Points on a hilly landscape, in no order, each with its height.
A ball rolls from a point to the lowest of its 2 nearest points, and stops where none of them is lower. Distance is the straight distance between rows; heights are no part of it.
(724): [  8  -3  -1 -24 -14   5 -64   7 -14  27  11  14  31 -17  13   6 -17   5
 -10 -38   3  24   9]  height 5.68
(406): [  7 -26 -13  23  26 -34  13   6 -68 -20  18 -35  -5 -15  -3 -13 -11  21
  -3   2  25 -19  36]  height 4.04
(699): [ 21  -9   1   5  -8  13 -10   1  19  34   6  27  35  32   3  48 -24  -1
  11 -23  39 -63  -7]  height 5.49
(832): [ 11 -48  14  16   9 -26  36   0 -62 -24  33   7 -11 -24 -18  -3  -6  16
 -30  12   6 -38   9]  height 5.00
(444): [ -7   5  14  18 -12  -5 -28  41   1 -13 -30  29  27 -34  -4 -56 -32 -46
   3 -15  -4  17 -31]  height 6.71
(835): [  2 -13   0  35  30 -21  40  -2 -28 -16  -3 -34  -2  18  36  -9  -4   1
  29  27  21 -20  14]  height 3.08
(536): [ -8  21   1  21  24  10  11  11  23 -14 -32 -17   9  12  19 -33  11 -10
  19  42  17  44   2]  height 2.88
(136): [-15  16  33  41   5 -11 -11  28  17   2 -23   8  41 -29 -27 -46 -31 -14
  24   8  -6  30 -21]  height 6.22
(618): [  4  64   4   4  -1  13   9   4  14  -1   3   1   6 -32 -22   1  45 -12
  36   1 -46 -26 -10]  height 8.06
(729): [ -5  39  -1  22  16   1   7   4  41  10  -7 -39   3  33  52  29   6  18
  44  11  24  17  23]  height 7.97
(613): [-19  -4  23  -2 -32   1  -3  -9   1   5 -31  28 -18  16 -12 -51 -38   4
 -10  40   7  34 -51]  height 5.08
(282): [ -3  26  -3 -62 -31   4  -3 -23 -17   0 -18  -4  -6  22  -7  45  26   8
   7   6 -10 -32 -28]  height 4.12
(61): [ 36 -12   1  39   8  -3   2  16   4  35   6  28 -10 -32  -4 -49 -44  20
  35 -22 -32   8   1]  height 4.53
(490): [ 27   4 -14  46  47  30  25 -14  21  -2  -3  18   1 -10  10 -20   6  -4
  15  44 -30  -7  16]  height 8.22
(452): [-37 -26   4 -10 -24 -24  10  -9 -21  -4  27 -16 -56  28 -24  -6 -26  22
 -32  -8 -19  26 -20]  height 5.32
(698): [ -5   9  32  35 -15 -15 -22   3  22  11  -9  11  42 -36 -39  -4 -15  -2
   8  13  23  15  -5]  height 5.79
(96): [-17  33  15  19 -23  14   1   0  61 -20  -8  16 -11 -15   5  22  15 -42
  -2  -4  -1   0 -28]  height 8.42
(374): [-20   9  21   5  12 -31 -14  43 -47  -3   6 -30  28 -27 -27 -38   7   6
  13   1   8  26   9]  height 6.03
(918): [ 36  -3 -36 -35  24  24 -13 -10 -19  25  -9   6  25  49  14  25  41  12
  -4  17   8 -29  24]  height 4.98
(542): [ -2  59  33  -4  -7   7   5  33  10  14   7  13   1  -8   1 -24  36 -11
  37  10 -50   9 -33]  height 7.70
(52): [ -2   5 -34 -37  -9  31   1 -32  28 -29 -35  23 -11  18  20  40  10 -25
 -39   6  19 -36  -4]  height 7.76
(53): [-61 -16 -12 -11  -1 -10   1   2  -6   9  20 -38 -24  51 -20 -30 -38  -8
   2 -15 -18  50  -3]  height 5.98
(185): [ 22 -10 -18  20   2 -24  48 -23  21  -6  -3  -2 -41  21  -5  42  11  30
  -5  30  40 -46  37]  height 7.51
(447): [ 44 -15 -39  -2  38  32 -23  -3   3  33  15  34  19  28   1  14  13  22
 -39  -7   5 -37  49]  height 5.43
(26): [-31  25  28  28  -9 -11  -2  32  29  25  40  -1 -22  26  21   6 -40  21
   9 -16  -3  16  -7]  height 7.37
(485): [ -2  -2 -12  11   7 -19  12  -7  37 -24   3  -6 -37   8  24  22  43 -18
 -29  -2  13  44  34]  height 3.53
(428): [ -6  22 -26 -48   1 -11 -14  -6 -38  -8   3 -24 -43   4  -7  -3  40  22
 -33  -2 -22  31  20]  height 3.25
(670): [ 10 -31 -32  56  38  30  29 -33  26  -7  10  -8   0   1 -16   5  -7  -4
  -5  28 -25 -32  21]  height 7.94
(752): [-19   5  21   6  21  -1  13  31 -11   3 -33 -49  41  22  14 -36   4  12
  45  31  22  37  -6]  height 2.11
(89): [  8  28   5  19  11   0  26  13 -19 -13 -25 -18   9  16  23  -6 -10  21
  34  55  44 -38  -7]  height 2.19
(622): [  3 -23  28  15 -16   3 -12  -1 -15  14 -16  30   8   6   7 -28 -69  10
   0  24  16  10 -41]  height 4.61
(872): [ -5  19  12 -21   5 -14  12  18 -30  19  23 -27  -9  43  57  14  13   5
  37 -25 -37  -7 -22]  height 6.73
(208): [ -2 -15  11  18  34 -10   8   0   3   0  26 -25  43   1  29  25  47 -28
  15 -20 -14  29  28]  height 0.71
(981): [-18  22  -5   8  33  15  -9  -4  31   5 -16 -39  21 -10 -20 -26  -3   5
  36 -24 -22  42  28]  height 5.16
(496): [  0  13 -18  36 -21   4  -1 -34  38  -9  -5   2  -9 -43 -70   0 -10   9
  -6  17   6 -40  13]  height 7.38
(857): [-20   7  -7 -10   5  43 -16  -6  33 -35   9  18  -3  10  55  35 -10 -21
 -57  -3  -4  -6  -6]  height 8.05
(916): [-14  12 -20 -19  -5  38 -12 -42   9   3  -2  -5  19  30  -8  50  10  -8
  -6  20 -43 -35 -25]  height 3.52
(820): [ 13   6 -22 -22  12  30 -36  19 -34  12 -44 -12  35  12  29 -39 -40  12
  28  14   6   4 -17]  height 3.74
(845): [ 15  13  17 -48 -10  -2  -5  29 -53  18   5 -15  23  26  41  13  31  19
  36   1  -4  -6 -22]  height 6.40
(919): [ 26 -49  -1   3  -8 -16  25  -8 -24   0  43  18  -5 -27 -53  26  21  13
 -31 -13   0 -59  20]  height 5.97
(319): [ -5  -1  26   1  18   7  25   6 -50 -31   2   6  16   0   8 -15  22 -20
 -10  53 -32  -7 -37]  height 8.93
(999): [-24 -21 -16 -30 -30 -27 -25 -37 -17 -13 -12 -35  -4   4 -29  25  11  -6
 -19 -13  20  25   0]  height 5.80
(657): [ 21  24 -44 -24   4  10  20 -18 -10 -24 -34 -13 -36  12  11   5  45 -14
  17  18   3 -27   4]  height 5.13
(815): [ -1 -42  49 -16 -28  12   4  -7  18   8  14  59  26  -4  22  27   0 -33
 -28  -7  -7   7 -47]  height 6.63
(983): [-21 -26  -3 -20 -23 -21 -24 -40  14 -15  11 -10  -6 -10 -24  43  27  -1
 -59  -8   7  40  22]  height 5.39
(3): [-14   3  11  14  26  -1  -7  22 -21 -23  29 -28  48  -3  42  26  25 -43
   2 -26 -12  -9   7]  height 2.20
(372): [  4 -70  -8   9 -24 -18  11 -27  10 -11  32  -2 -23 -21 -42  28 -14  21
 -42 -12  15 -21  15]  height 6.65
(710): [ 47 -23 -17 -29   7  -1 -14  10 -20  44   7  49  16   3 -20   9   3  30
 -18 -25  37 -47  36]  height 5.96
(337): [ 25  -8 -28  26  22  17   9  -3  14 -18  26  10  10 -34 -18  12  44 -38
 -13 -18 -28 -47  27]  height 4.59
(153): [-12  19   3  20 -22 -24  16 -17  35 -21  15 -10 -45 -40 -49  25   1  30
 -27   5  17 -16  24]  height 6.86
(150): [ 19 -46   8  -8 -22  32  24 -34  25   5  -4  52   0  17   8  28 -15 -16
 -13  11  -8 -32 -41]  height 7.00
(691): [ 14   0 -22  20  14   4  -5  18 -23 -15 -51 -10  24 -19   2 -50 -40 -16
  40   4  24 -17  -7]  height 3.01
(876): [  8 -26  35 -48 -41  -6  13   0  15  13 -11  66 -16   0  27   7   1 -17
 -18 -19  18  20 -43]  height 6.23
(706): [-27 -12  -8 -16 -14 -22 -37  -5 -17  -7  -9 -40  26 -16 -23  -5  10 -35
   4 -45  11  39   0]  height 5.83
(807): [-24 -13  -4 -29  -2 -36 -13  17 -47   1  11 -42   1  -3 -28 -31  17  -7
  10 -39  -3  49  10]  height 5.24
(630): [ 19 -55 -16  13  -8  -7  31 -20  27  -1  19   9 -40   3  -6  36 -28  34
 -23  -6  31 -43  26]  height 7.11
(320): [ 12  -3  -9 -27  -3   0 -33   4 -34 -16 -30  27  -1 -33 -14 -52   0   8
 -43  31  12  29  10]  height 3.00
(484): [  4  -4  20  31 -32   2   0  -3  78   9  15  29 -20 -20   2  19  12 -34
   1 -33  -9  28 -14]  height 8.13
(987): [ -2 -24   1 -17  -3 -18  25 -27  27 -25   5  17 -37  -9  -3  44  35   3
 -60  13  12  18  27]  height 4.62
(343): [ -6 -10 -17  -8  14  42 -22 -30  -7  16   8 -15  27  23  23  15 -19 -14
  17 -16 -46  -3 -26]  height 2.89
(975): [ -9 -17  39  32 -14   6   4  24  65  11  59  23 -20   6  33  20 -19   4
 -15 -30 -22  22  -9]  height 7.73
(303): [ 35 -31 -19 -35 -18 -26 -23  -2 -54  20   5   5  -4 -11  -7   6  -5  20
   2 -36  44 -13  25]  height 6.46
(870): [  8  -6  -8  28  33  -4  35  15  -4 -14 -42 -27  -6  -7   9 -73 -36 -17
  58 -23  10   6   6]  height 1.73
(479): [-52   4  33  -7   0  23   3   2  18 -28  22  14  -2  22  31  23 -24  -8
 -63  26 -25  12 -38]  height 8.30
(106): [ -3  17 -34 -16  21   4 -31  13 -16 -15  -9  -6 -20 -16  -4 -50   9  -2
 -33   3  -9  50  30]  height 1.34
(57): [ -5  21 -12  11   4  -7  12 -33  34  19  -9 -49  -1 -18 -50  -1  23  19
  48 -21 -14  24  31]  height 5.67
(984): [  1 -16   9 -16 -37  -5  11  -2   1 -15 -36  35 -37   8  10 -33 -15 -33
 -16   4  28  20 -42]  height 5.65
(157): [ 10  -8  -5  -1  39  24  -7 -10  15  12 -23 -20  29 -12 -12 -44 -23  -5
  43 -57 -52  30  22]  height 4.48
(348): [ 24   4 -33 -44 -14   2  -4 -18 -11   8 -28  -7   4  32 -15  40  49  -7
  12   1  18 -36   5]  height 4.60
(800): [  8 -14 -39  43  12  20   6 -46  32  10 -13 -10  14 -15 -68  -6  -7  -5
   8  18 -12 -28  16]  height 7.67
(429): [-14  12  -9 -39  -1 -20 -20   8 -62  10  10 -33 -22  11 -14 -22  -6  44
 -13   3   1  32   6]  height 4.28
(967): [  1  36   1  30  22  38   9   1  23 -15  18  16 -14 -23   6  -5   5  -3
  -5  19 -48 -23  -7]  height 8.46
(735): [ 31   1   5  27  -5  11   8   8  13  21  13  18   6   2  32  17 -12 -16
  45 -25  -1 -47 -12]  height 5.95
(454): [  8   6   0  20   5 -18  28 -17  39   6  -7 -12 -25  38  35  61  14  22
  17  30  28 -14  26]  height 7.78
(251): [ 29 -19  -5   3  -2 -14   1  -8  23   8   9   8  -8   2  27  35  47 -22
   2 -25  12  22  28]  height 2.40
(40): [ 16  27  15  17 -16 -10 -20  28  10   0  -3  26  14 -54 -25  -9 -31  16
  -2  -2  46 -30  18]  height 5.14
(188): [  0  16 -26 -16  -1   1   6 -12 -19 -36 -26 -14 -15 -25 -23 -21  45 -37
   1   8 -15  -1  -8]  height 5.73
(200): [-29  66  24 -19 -16 -20  -5  56  11  12  14  -5  -8   3 -19 -23  36  -3
  21  -2 -11  31  -3]  height 7.22
(600): [  3  41   7 -15  -8   0 -40  25 -12  -2 -12  32   5 -44 -18 -38 -33  37
 -30  15  17  -3  12]  height 4.21
(104): [  2 -12  13  -7  -3  13 -32   5 -27  35 -18  -7  28  28  25 -26 -55  22
  38   4  -1  28 -35]  height 4.13
(693): [-11  -2 -11  14   2  12 -17   5   9 -30  25 -12  26 -25  10  38  14 -37
 -20 -30   5 -30  12]  height 3.39
(395): [-15  12   8   1  -5  -3   2  11 -33  -8 -37 -47  40   6 -15 -14  -7  14
  35  49  37  -9 -23]  height 1.25
(328): [-25  13   4  -2   5  -9   4  28   3  25  42 -16 -29  51  47   1  -7   0
  14 -38 -36  26   2]  height 7.04
(301): [ 14   6  10 -56  -6  12 -36  13 -52  13  16  16  29   8  30  23  11  10
 -13 -11  -9 -10  -9]  height 6.08
(384): [ 17 -19  10  -3  -6   7 -14  -5   1  22  -4  25  26  22  24  29 -43  27
  -6  10  60 -24   7]  height 5.15
(863): [-29  17  46   4   1  11  24  24 -24 -34  32  22 -10  -2  17  -2  -7 -16
 -32  25 -38 -20 -50]  height 8.62
(744): [ 17 -18  -1  22  33   8  26  -5 -18   9  -8  -5   5 -11  -3 -52 -20  -7
  46 -22 -51   8  -5]  height 3.41
(899): [-22  24  -9  16  -4 -29  -6 -18  19  -7   6 -38 -22 -31 -59  -2  25  18
  -5  -4   6  35  32]  height 6.20
(254): [-18  35  17   6  12 -32   6  60 -11 -10  16 -17  -3  -4  -1 -32  33  -2
   0  10  11  33  23]  height 6.67
(868): [ 27 -16   4   0 -20   8 -37   3  -6  48  11  35   9 -19   0 -10 -50  28
  15 -32 -17  -5  -7]  height 5.23
(856): [  0 -13 -17 -38  -3  27  35 -31  30  -4 -25  54 -17  17  13  26 -30  18
 -41  25  25 -48 -17]  height 7.42
(844): [-19   2  12 -41 -30 -12   6 -11 -36  -1  12   1 -39   9  -7  14  -6  14
 -16 -14 -29  -8 -41]  height 4.89
(662): [-10  14   4  20   4 -23  31   7  34  -6 -13 -14 -40  31  12 -11  31  -5
  10  28  20  50  12]  height 3.69

For each start below, name the point where the ball stops.
(967) | (807)
(136) | (106)
(999) | (208)
(975) | (744)
(630) | (395)
(496) | (744)
(857) | (870)
(984) | (870)

Call two points neighbours if one is among the 2 nearest of the other. Go from one point of each pair to the other, from neighbour to neighbour, staying as low as possible. Name the highest point that can't be avoided.
(343) and (870) | (104)
(395) and (106) | (706)
(208) and (395) | (662)
